Each row is a point on a tangle of strands that fork, close into loops and nearly touch. The rows are in no order.
(in the rows, 128 means zero)
Two points are linked if the straight distance between their rows is under 128. Some points are linked to none.
J806: [158 169 118 160 196 155 103 152  70 124 162 185  80  78 123 135 145 129
  99  80 103 129 101 100 127]
J856: [ 77  98 123 133 121  51 164 143 171 117 163  86 151 145 106  98 103 108
 126 122 104 154 208 117 101]
J819: [ 98 117 144 156 113 102 138 127 164 105 165  71 114 126 128  95  64 144
 117  90 131 154 195 144  97]
J270: [142 120  90  80  86 130 148 133 112 114 102 151 146 166 191 115 139 120
 164 164 158 143 100 135 181]
J722: [136 151 137 121  93 145  96  98  56 145 115 162  83  99 119 136 219 147
  91 100 144  69 134 117  97]
J917: [122 159 111 184 176 125 107 134 125 139 160 160  40  99 148 135  93 153
 133  99 121 148 147 143 116]
J154: [130 109  86 138 103 106 119 111 157 171 147 139 116 100  88 102 115 140
 138 135 121 121 181 107 133]
J835: [168 146 133 106 141 148 121 113  99 142  88 133  96  85 124 142 159 158
 153 153 166 125 144 131 144]
J916: [102 156 149 191 148 158 119 142 125  96 125 108 115 131 152 164  96 105
  78 141  91 113  95 130  85]
J58: [159 123 173 114 196 168 141 125 119 173 106 193 164 112 145 167 160  86
 131 140 161 139 109 161 158]
J568: [119 132 136 107 133 120 105 168 109  95 105  95  87 179 139 149 122 136
 126 154 103 140 100 114 163]
J910: [106 121 146 122  90 149 110 142 117 118 109 150 173 181 145 162 119  97
  95 108 140 105 162  69 148]
J380: [173  94 177 103 128 195 110 109 123  76 119 139 154 137 152 117 106 133
 120 116 173 133 119 142 173]
J213: [128 159 123 148 115 169  99  74  87 177 139 138 104  65 104 128 172 136
 120  88 148  99 134 150  73]
J241: [112 188 124 194 154 159 133 120 117 104 179 159  66  58 155 158  98 123
  84 110 133 123 130 127 120]
J838: [125 137  65  86 121  93 135 149 145 128 103 113 123 176 159 147 157 165
 163 176 111 132  47 116 120]
J209: [104  79 146 108 104  99 118 138 156 140 151 114 136 179  90  94 103 115
 139  63 131 172 211 110 177]
J894: [102 160 153 187 129 163 109 148 100  91 155 156  89 119 169 174 111 108
  62 106 102  96 134  82 110]
J704: [133  87 128 120 163  84 144 158 127  71 145  67 133 166  99  77  96 137
 153 135 106 163 141 143 118]
J46: [141 101  85 121 175 119 166 142 155 122  83  84  79 147 122 138 120 146
 156 217 135 140 101 116 114]
J512: [112 128 163 118 125 111 158 119 143 139 136 113 193 134 151 113 101 134
 147 125 154 133 132 193 108]
J185: [103  79 113  95 126  51 164 135 174 106 149 101 153 162 122  82 112 126
 157 161 135 167 173 154 140]
J920: [109 140 158 162 146 119 112 106 118 198 144 140  76  97 131 132 110 144
 153  93 136 141 176 167  94]
J510: [111 137 126 155 162 128 102 145 159 121 115 120  66 162 143 159 140 128
  78 181  73 134  31 137 124]
J496: [148 126 142 146 201 154 122 148 150 157 105 181 109 103 139 177 133 109
  99 158 121 133 128 120 142]
J575: [129 120 104  99 187  92 160 155 162 176 141 156 160 135 125 122 131 136
 135 168 111 147  87 163 145]
J266: [119  93 129 117  93 146 139 113 121 160 114 169 197 172 137 139 119  87
 155 122 167 111 167 100 133]
J712: [126 132 110 147 153 150 119 141 183 110 108 165 106 125 147 176 170 112
  41 195 100 113  66 114 140]
J196: [129 116  90  75  57  85 177 109 113 143 115 125 143 146 170  99 146 124
 217 150 167 157 128 149 149]
J94: [102  77 147  86 107  47 162 124 133 115 181 103 186 154  84  60 141 110
 182  55 112 167 166 114 122]
J323: [137  99  75 126 142  82 132 147 179 148 113 119  84 138 108 127 116 158
 160 163 111 148 154 100 119]
J881: [155 108 186 104 144 173 162 113 138 100 149 120 157  85 134 118  96 114
 105 151 167 138 138 169 187]
J897: [131 125 106 143 182 130 164 169 101 122 102  93 110 141 107 147 107 111
 136 186  99 120 102  95  97]
J99: [120 102 169 119 141 170 124  95 109 197 118 178 171 144 132 148 142  98
 146 120 167 109 149 152 120]
J92: [ 88 119 129 129 126 112 120 171 126  93 135  65  82 191 103 123  93 107
 104 118  84 157 139  97 183]
J525: [148 143 150 173 177 160 129 137 117  72 152  81  70  87 115 118  97 119
  90 148  98 153  75 166 135]
J501: [ 89 129 104 141 116 112 137 174 114 107 175  83 101 123  97  89  88 113
 108  93  73 126 165  73 191]
J553: [154 121  75 152 103 157  80  93 125 141 146 162  98  85  90  99 143 144
  98 111 129  96 157  86 134]
J433: [180 148 119 137 157 178 125 126 104  91 120 129 154  79 112 130 128 136
  96 122 132 115  99 122 112]
J212: [122 150 115 130 172  93 136 164 140 139 147 100 117 124 114 117 116 155
 127 151  74 144  78 168 118]
J18: [127 149 179 130 142 149 123 149  99  88 106  95 137 153 158 154 107 132
 132 129 122 128 100 141 121]
J130: [119 135 129 103  71 129  99 113 156 118 112 160 102 125 160 149 168 139
  72 174 143  97 136 110 188]
J614: [148 113 179 114  93 182 100  98 134  80 101 162 118 124 175 149 158 124
  84 144 177 101 149 118 180]
J562: [101 152 120 134  76 120 118 105 177  91  72  87 133 165 184 151 119 148
 148 153 154 119 130 157 116]
J945: [ 97 104 138 124  76  87 126 108 130 186 130 126 135 155  92 142 136 106
 180  82 125 138 195  96  93]
J666: [106 128 119  75  33 100 144  91  89 166 146 120 167 144 119 118 159 112
 189 117 155 121 135 134 142]
J491: [101 124 149 105 118 118 183 113 148 176 111 153 173 137 182 139 118 103
 155 174 174 132 151 177 158]
J905: [113 134 165 112  85 141  85 116  99 151 163 137 118 117 125 119 135 137
  96  90 119 110 141 121 174]
J582: [142 132 107  79 127 122 114 150 114 113  86 170 122 183 193 146 186 156
 138 156 135 125  56 124 149]
J591: [ 95 136 127 113  72 107 110 147 134 116 135 105 167 185 125 131 110 122
 121  82 110 135 140 100 141]
J600: [152 134 122 135 125 115 144 119 116 138  92 114 160 119 119 136 133 149
 196 125 146 119 141 125  58]
J221: [108 137 122 101  67 132 101  99  81 182 163 139 152 118  94 117 174 128
 137 105 118  87 121 116 131]
J979: [122 110 119 125 156 104 152 167  96 158 180 127 129  94  78  72 111 125
 141  99  82 119 166  87 172]
J159: [ 85 118 157 131  82 113  98  79 135 205 131 122  97 134 124 141 139 128
 168 100 148 127 190 160 104]
J272: [102 118  90 150 112  96 163 149 124  90  97  56 138 182  94 131 106 100
 147 177 103 123  99  89  75]
J63: [118 127 104 121  76 113 134  96 147 154 131 158 209 158 161 106 135 128
 171 122 146 127  89 181 105]
J638: [139 133  99 127 150 143 123  97  95 221 125 163 128  87  78 142 184 110
 155 126 135 109 131 135  86]
J550: [104  83 129  97  78  82 151 109 167 136 132 123 156 183 129 100 114 110
 177 110 173 174 192 145 152]
J918: [133 106 121 123  71  87 106 122 133 117 103 120 133 180  88 141 138 121
 195  52 122 157 164  64  92]
J60: [128 115 150 137 101 144 131 103 144 120 167  97 150 102 107  80  74 150
 126  66 143 130 154 130  67]
J986: [155 111 128 133 146 165 148 151  99  88 134 101 183 133 105 119  81 119
 122 112 124 109 132  89 101]
J963: [107 128 138  79 133  90 166 155 116 182 168 146 179 135 125 106 126 113
 143 150 110 127 117 144 183]
J504: [134 123 147 102  95  90 143 130 105 100 103  81 152 166 119 128 122 138
 209  82 153 159 153 115  89]
J430: [120 151 163 107 143 123 139 155  84 161 182 128 137  88 111 115 119 127
 109 115  85 119 124 124 188]
J533: [129 142  89 121  67 113  82 110 153 124 120 155 177 158 141 118 155 156
 123 123 127 105  83 141 115]
J954: [163 129 101 141 170 157  94 109 143 164  99 205  80  80 117 148 185 121
  76 137 148 112 137 108 140]
J703: [143 124 159 127 127 184 122 118 114 106 194 111 115  76 112  70  67 150
  90  59 133 126 137 108 129]
J277: [144 167  77 127 100 120 103 127 142 103  92 149 129 122 138 140 188 169
  82 150 117  90  72 123 100]
J93: [158 135 157 121 167 164 157 125 149  91 106 118 122  93 146 155 132 105
 115 197 146 141  97 168 180]
J795: [135 116  93 144  96  94 150 109 181  94  88  91 155 143 132 123 109 147
 186 153 146 128 142 143  68]
J955: [142 121  76 166 149 144 120 134 172 104 109 132 169 145 113 127 104 130
 102 160 105 113  91 128  97]
J385: [148 166 134 130 174 120  83 162 119 122 135 142  89 121 137 142 158 161
  96 124  74 143  50 150 138]
J390: [132 134 159 169 183 149 157 119 158  94 100  74  74  95 134 144 105 115
 111 197 132 147 111 183 128]
J808: [156 170 134 133 111 135 108 111 114  96  83 164  98  87 148 147 219 157
  66 128 152  74 106 129 109]
J696: [139 143 175 134 149 173 148  94 153 117 101 137 187 122 178 133 120 121
 137 123 174 122 101 197 121]
J547: [170 160 165 152 219 163 127 158 101 119 130 152  83  68 130 165 140 106
 104 119 113 154 103 137 134]
J715: [119 122  98 103 101 116 106 110 157 188 122 162  94 114 118 136 151 143
 112 166 136 112 158 104 178]
J613: [141  98 112 161 164 136 134 164 100  69 143  77 112 147  89  93  73 123
 130 109  94 137 143  90 102]
J714: [166 150  96 166 155 158 101 141  76 114 151 142 123  97 103 108 118 151
 124  68 103 113 114  85  85]
J110: [155 163 156 152 184 172 140 119 147 115 108 134 177  69 139 156 137 104
  94 118 146 124  85 173 102]

A piece is two or more points that can be reached from each other along the links. Count, over all rows, the pieces, the separate loops (a circle has one, a figure eight two, a Y none), the forks (points with three links) and the tips (points with one).
pieces -> 3
loops -> 0
forks -> 6
tips -> 12

How many points has the smallest loop of links through each point below? Write - if it is on no loop.
J533 -> -
J93 -> -
J221 -> -
